Points, in no order, along strands that fork and pass close to each other.
(in the rows, 128 means zero)
Two points are linked if the straight distance between their rows is under 134. Some points are linked to none.
tiz: [150 124  87 108 164 113  98 120 119 126 131 161 190 151 138 115 152 152
 107 136 101 159 173 153 103 153 166 104 116]
Bil: [ 72 150  60  77 173 138  66  79  92  93 100 121 107 131 108 120 135 151
 119 105 181 158 147 124 108 118 104  79 124]
gir: [133  26 160  60 139 118 108 101  84 161 111 143 101 125 104 135 124 146
 107  89 163 141  59 106 122 130 120 125 164]
Mepu: [144 188 118 100 100 104 138 121  97 132  87 147 113 114 152 141 135 103
 127 160 128 128 130 111 168 155  90 143 105]
Lebu: [131 171 147 181  84 118 138 148 189 117 148  87 115  93 111 162 128 143
 145 141  94 139 164  98 126 108 123 159 101]
lapar: [164  55 157 178 171 157 110  88 106 155 153 154 136 156 119 136 104 137
  80 134 115 180  80 126 127 116 129 113 131]
lifi: [115 170  78  94 117 116  94 116 133 111  82 137 175  93 159 143 160 117
 147 145 125 133 153 172 119 163 158 137 140]
Dimu: [112  92 157 177 121 147 172 159 151 130 186 133 133 148 110 101  87 172
 129  74 124  96 112 107 112 137 174 127 117]
Diz: [156  99 156 175 103 157 190 187 158 100 163 174 144 120 103 103 100 164
 144  93 120 121 125  99 118 111 166 144 137]
matab: [119 106 135 106 182 150  96 127 110 121 146 124 169 147  75 113 142 144
 130  59 142 113 124 116 120  91 103 156 105]
ros: [144  82 165 123 112 149 128 117 151 137 172  70 102  99 118  84 135 119
 141 126 132 105  92  83 126  86 101 140  90]
Dopud: [119 104 100  82  86  99 121 112 105 140  90 154  60 152 157 169 125 186
 160 106 169 109  78 104 111 124 130 136 150]
gemav: [137 140 107  94 127 147  55 118 118 122 157 101 141 126 103  96 146 119
 115 105 124 100 130 150 125 102  87 138  93]
nago: [142 133 156 123 130 171 116 102 168 114 114 114 133 151 152  92 142  84
 125 145 141 162 133 102 139 105  78 116 151]
Lero: [ 89 151  57 148 129 150 151 115 135 134 125 153 164  96 190 108 127 116
 150 155 136  93 159 159  89  84 181 127 166]
rulor: [100 152  97 164 126 130 184 142 149 168 112 160 148 104 143 177 140 112
 164 185 119 120 172 171 149 154 156 167 138]
sot: [169 131 152 106 131 173 145 115 159 115 104 167 186 123 164 128 137  96
 123 136 143 172 119 127 129 153 122 125 144]
mapo: [ 93 155  54  88 144 128  72  77 104 110  98 136 138 140 149 114 131 149
 126 122 137 140 160 110  94 110 128  95 141]
sumep: [ 81 142 160 125 127 140 176 147 160 131 143  48  94 143 109  79 123 114
 127 120 206 124 102 145 118 119  87 148 153]
rer: [116 135 147 163 144 120 129  90 102  98  93 139 136 183 121 178 105 158
 141 126 133 125 103 176 146 112 130 108 118]
teno: [110 118  49  58 169 133  43 132 126 129 121 132 134 139 132  98 152 145
 117  99 120 134 164  73  88  98 115 142 124]
mosi: [169  80 126 131 166 137  51 101  76 129 135 165 145 142 111 141 108 152
  74  94 107 144  97 163 119 122 124 126 117]
tavuk: [ 71  98  87 148 193 170 137 112 130 142 120 139 178 154 121 178 120 157
 162 147 123 137 118 163 119 152 200 167 104]
Kazut: [145 103 148  74 143 177 137 111 143 149 107 151 140 130 154 121 139 107
 115 111 170 163  81  98 121 171 110 141 150]
Kab: [138 114 112 109 124 144 172 154 144 149 140 132 131 120 131  80 146 135
 158 118 128  78 147 121 127 131 127 188 116]
div: [108 137 157 133 112 151 194 174 177 117 156  64  81 117 158  89 114 100
 138 120 162 121 106 119 111 118 100 167 106]
Kat: [178 135 161 171 145 137 178 158 105 143 131 144  83 125 137 138 110 109
  81 110 144  91  91 119 116 171 125 126 100]
fak: [118 166  81 155  98  60 161 146  94  84 147 117 158  76 142  85 148 118
 182 178  76 117 191 171 148 107 164  83 118]
buzot: [161 163 137 122 104 112 109 115  84 124 109 147 111 132 129 132 114 122
  92 127 127 108 114 183 156 145  91 133 120]
zez: [139  58 103  58 125 107 100 113  96 132 125 161 177 106 139 121 129 183
 161  91 113 138 107 120 110  98 157 169 113]
Busif: [120  85 143  83 108 138  81  99 104 156 176  78 120 105 108 103 143 128
 132 104 135 106  82 116 114  66  86 131 109]
nobo: [113 192 110 108 103  73  95 164 137 114  96  87 166 104 140 125 200 104
 137 144 104 117 171 165 139 163 141 148 125]
Netop: [130 135 165 166 118 132 112 128 158 102 151  56 106 120 108 120 128 124
 154 105 133 106 115  76 126  60  86 135  88]
tedir: [149 188 117 134  77  77 189 159  84 104 123 147 114 114 161 102  98  72
 135 166  97 147 178 125 172  94  96 128  97]
Narir: [171 132 186 156 144 116  80 124 125 161  93 134 112 149  97 180 132 101
 101 103 109 110  99 108 159 154  98 140 144]
kazin: [ 93  63 180 166 142 151 135 145 144 133 183 102  99 150  49 117 109 179
 110 111 137 185 114  38 117 110 145 122 168]
Naku: [166 155 176 143 132  51 100 119 114  87 115 112 169 116 120 154 160 121
 130 136  77 150 150 151 170 169 149  57 123]
Nez: [124 185 155 179  82 128 176 167 175  99 132 130 110  96 107 191 123 156
 140 152  93 162 185  94 118 127 142 132 126]
kal: [141 110 175 192 114 123 135 135 161 157 136 151  97 168  68 167 116 156
 115 126 105 133 155 112 166 133 115 153 158]
Masun: [144 176 131 129 116 100 154 128 121 141  93 139 155 113 124 161 148 121
 150 167 116 133 152 153 180 171 118 165 102]
lalip: [132 141 142 159  99 127 150  83 133 169 157 114  93 140 145 145 118 114
 115 174 140 138 115 143 126 114 103  92 120]
peg: [164 130 161 154  76 116  87 156 177 123 173  75 144 103  94 118 151 123
 132 133  85 131 150 139 147 106 106 168 100]
dipu: [ 96 103 137 169 126 160 202 146 149 175 173 130 104 175 120 163 113 135
 141 182 179 155  94 110 120 170 165  99 145]
Did: [ 94 142 120 136 113 162 191 183 192 121 144  95  88 107 203  95 120  78
 156 155 144 107 138 118  95 109 113 157 112]
pude: [170 132 107  99  83 111  98 131  92 128 117 171 137 129 128 123 127 160
 125 106 136 103 111 178 134 135 123 155 131]
sez: [128  79  88 103 160 100 106 132 106 149 123 136 211 105 134 133 159 172
 165 114  97 126 133 112 102 113 191 182 120]
poto: [102  40 179  58 138 125 130 110  95 135  99 116 115 103 103 161 115 163
 129  71 166 108  53 122 124 139 134 123 121]
kulel: [110 109  73 134 175 148 124 133 136 153 122 150 184  94 146 148 150 135
 148 135 121 107 143 138 106 140 211 181 132]
konap: [122 102  64 101 190 139  96 124 130 153 157 141 168 160 131  82 146 148
  93 125  92 142 174  99  92 110 133 144 116]
Lomab: [113 187  47  87  82 122  79 139 116 126  95 122 128  40 166 137 149  83
 115 173 115 116 133 151 143 148 150 171 137]
Boz: [ 89 102 157 102 181 160 129 130 146 140 141  97 168 120  80 133 135 140
 163  72 145 112 118 106 135 125 120 168 105]
nugi: [112 138 120 165 111 126 201 126 142 192 155 120  81 142 145 160 125 123
 144 192 162 130 116 126 107 127 136 100 140]
Dile: [157 142  55  93  71  99  69 128  66 113 114 181 158 125 121 106 139 173
 126 148 128 139 129 178 131 126 154 130 114]
puve: [132 175  96 136  93  54 135 124  67  92 141 127 154 109 124 116 127 148
 147 158  84 113 160 213 154 132 160 103  92]
logu: [110 146 105 176 102 149 215 187 158 167 150 166 135 107 139 160 115 129
 161 154 132 114 161 141 119 136 146 152 131]
Zive: [158 131 143 148 127 114 139 126  64 133  90 146  67 130 130 163 100 114
  81 121 148 108  72 171 137 153 103 148 108]
bog: [ 79 110  84 111 157 183 136 149 174 133 161 109 108 150 175  43 135 111
 134 143 152  98 133  90  66 121 170 114 138]
silu: [160 158  73 109  80  88 114 114  68 103 131 174 158 106 148 112 130 148
 138 170  96 134 142 196 136 128 164  66 111]
reti: [ 93 109 194 155 155 146 129 174 142 116 116  94  99 143  77  90 105  91
 119  45 152  88  94 130 138 116  76 158 185]
zok: [ 95 119  71 115 145 179 161 128 148 136 142 143 152 130 178  70 126 125
 143 126 155 122 126 114  68 110 172 127 146]
pufal: [165 113 182 183 135 119  93 130 150 152 109 147 129 163  85 146 125 112
  92 108  94 130 144 106 148 137 111 126 175]
gup: [129 101 142  70 136 143  65 132 156 150 141 101  87 160 129 113 119 132
  76  55 139 104 106  97  81 131 116 104 163]
nonu: [163 144 152 183 113 105 172 167 145 101 136 171 173 136 112 142 133 144
 128 132 106 148 183 166 138 150 168  84 140]
zim: [121  78 183 167 126 140 126 145 161 147 156 126 101 150  42 131 113 184
 119  91 111 136 144  55 139  99 129 150 161]
sila: [ 72  55 174  99 175 161 149 138 162 163 166  93 147 124  76 122 124 135
 129  94 138 148 108  53 147 154 131 143 115]
lipu: [121 123 106 109 124 139 138 141 157 161 120 130 172 105 111 102 168 123
 172 131 128 107 164 151 153 142 123 221 148]
Tukel: [125 171 126 163  92 128 219 146 114 104 135 126  91 105 144  99 109  96
 134 164 150 151 156 135 141 100  85 147  96]
bokes: [145 172 122 115 104  92 135 104 139 118 144 120 118 101 166 130 128  87
 133 166  69 123 175 130 142 145 130  57 119]
zutin: [120 153 112 109  87  89 112  96  90 132  91 141  69 170 161 185 116 158
 138 152 151 119  88 127 127 118 109 119 128]
gugo: [144 120 172 180 125 130 127  76 106 152 126 101  89 141 100 147 121 106
  89 174 159 161  88 132 157 127  85  90 139]
sem: [118 103 162 105 182 166  83 127 174 131 144 100 142 164 114 115 149  95
 119 109 128 172 124  52 130  82  70 122 150]
Zev: [167 142 148 199  85 138 191 213 161  79 149 180 136 123 104 113 101 150
 114 117 117 132 171 149 115 117 150 113 156]
sak: [110 123 165 173 151 153 158  97 129 120 129 109 135 152 113 144 103 155
 132 112 171 146  85 142 123 123 129 119 124]
Toso: [143 165 137 133  73  99  59 128 135 148 168  91 145 137  97 117 139 108
 117 139  80 106 138 158 157 100  92 141 112]
bune: [158 154 138  93 131 111  52 104  95 133  71 157 109 154 105 194 143 128
 106 122 132 128 108  95 170 161  96 115 137]
fetaz: [ 98 120 107  78 152 181  79 141 188 116 133  98  99 149 173  67 143 101
 125 131 142  96 142 131  96 126 117 130 116]
tugup: [108 178  61 122 107 141 158 133 118 146 123 121 104  64 185 121 136  66
 119 175 126  96 150 161 120 131 124 169 112]
Nesi: [177 124 116 116 148 116  63 100  97 117 134 164 157 145 115 109 134 140
  73 119  98 142 155 148 127 132 132  91 114]
rusu: [157 162 172 128 147  88  78  76 112  91  90 120 151 123 127 176 126 111
 125 125  85 144 133 129 163 152 129  54 130]
bamo: [ 92  45 197 124 176 142 126 167 154 126 180  66 122 127  45  98 120 118
 117 104 158 172  89  34 132 107 119 114 152]
faro: [132 171 118 132 127 111 141 127 169  90 126 110 113 115 149  92 144  91
 152 171  79 115 204 111 147 129 124  80 108]
bepot: [131  82  97  63  99 110  83 115 108 145 119 169 117 123 133 141 121 186
 148  81 133 118 110 138 106 124 141 155 133]
Denan: [172 104 147 159 141 140 150 150 119 143 147 162 119 149 127 143  98 156
 100  92 126  74  99 130 110 161 167 118 105]
fedup: [155  72 148  74 128 153 132  95 103 169 107 146  97 134 134 137 137 138
 114 133 189 152  56 114 124 157 114 134 161]
tis: [170 166 152 159 108  72 182 147  84  55 103 141 111  90 157  99  89  65
 121 130  87 142 155 146 163 110  97  91 138]
kege: [108 134 119  55 132 165  97 147 183 137 129  95  87 139 158 102 144 118
 109  85 151  91 121 110  84 166 128 129 137]
gakon: [148  70 186 204 159 154 117 100 119 165 130 118 101 137  79 127 116 104
  90 143 154 176  77 108 126 130 114 112 163]
pabiz: [142 183 138 141 126  83 166 112  81  75 105 124  94 113 175 131  84 109
 111 112 113 107 133 149 127 125 113  67 112]
tefub: [153 137 122 104  96 107  77 106  70 118  65 165  72 160 124 199 122 141
 118 158 139 133  66 111 174 154 101 120 119]
sili: [ 92 129  99 155 154 138 144  95 118 102  92 139 162 161 129 195 127 158
 185 165 120 125 118 183 135 131 175 146  97]
sazun: [129 104 150  97 182 153  81 126 165 158 144 115 139 179 132 114 129 117
  79  89 114 157 130  71 109 131 105 107 152]
Funag: [ 97 172  84 138 111 137 207 167 133 124 133 116  91  98 186  98 121  69
 136 166 142 111 172 146 119 105 110 158 104]
Lum: [ 98 123  99  95 184 124  94  65  82  90  79 145 107 162 128 168 114 164
 114 123 168 180 115 125 116 141 133  46 132]
doma: [ 98 175  66 166 110  89 150 128 116 120 123 134 166  94 163 121 137 119
 159 170 109  92 185 178 117  96 174 127 152]
lan: [128 136 124 141 124 136 221 174 136 156 137 160 117 134 133 119 121 139
 147 121 148  90 142 123 132 158 125 180 117]
nuv: [168 167 125 102 120  86 129 105 110  75 146 114 129  81 166 118 111 107
 131 125  66 118 157 174 133 144 137  37 114]
musar: [120 145 173 157 156 107 120  66 124  80  86 128 145 164 135 204 111 137
 148 132 105 149 121 147 157 128 142  61 132]
kazu: [ 91 108 179 165 135 159 179 125 156 135 153 111 129 165 123 145  93 135
 132 125 187 167  66 118 130 163 149 119 163]
soz: [119 154 102 120 121 119 103 170 156 123 101 101 173  93 130  94 198  85
 155 168 121 121 173 157 154 135 128 199 145]

Follow the links from the first point to the second, and from the first to the third. Name the last point that the two ways share.
lifi; Dimu; fak: buzot
Nez; bamo; ros: gemav
Dopud; rulor; fak: pude
rulor; fak; tefub: pude
Dimu; zutin; kazu: bepot
lapar; buzot; Narir: bepot
Kat; Lomab; tefub: buzot
nugi; Zev; Naku: rer
nuv; div; Lomab: Funag

A fork is a point with three links. Follow the links from the first point to the second and name the forks in between, in order.
zim; Zev: bepot > pude > buzot
tiz; musar: rer
Lomab; Lero: buzot > pude
nuv; lipu: Funag
tavuk; gup: bepot > pude
Lebu; pude: gemav > bepot
nago; logu: pude > buzot
Did; Zive: Funag > buzot

A fork is a point with three links, a tip a point with one. Leave the first point through the second and follow the links. Name the first fork or tip that comes.
gakon; gugo: rer
poto; gir: pude
Narir; pufal: gemav
dipu; nugi: Lum
Zive; Kat: nonu
gemav; matab: bepot
bog; fetaz: poto
Kab; lipu: Funag
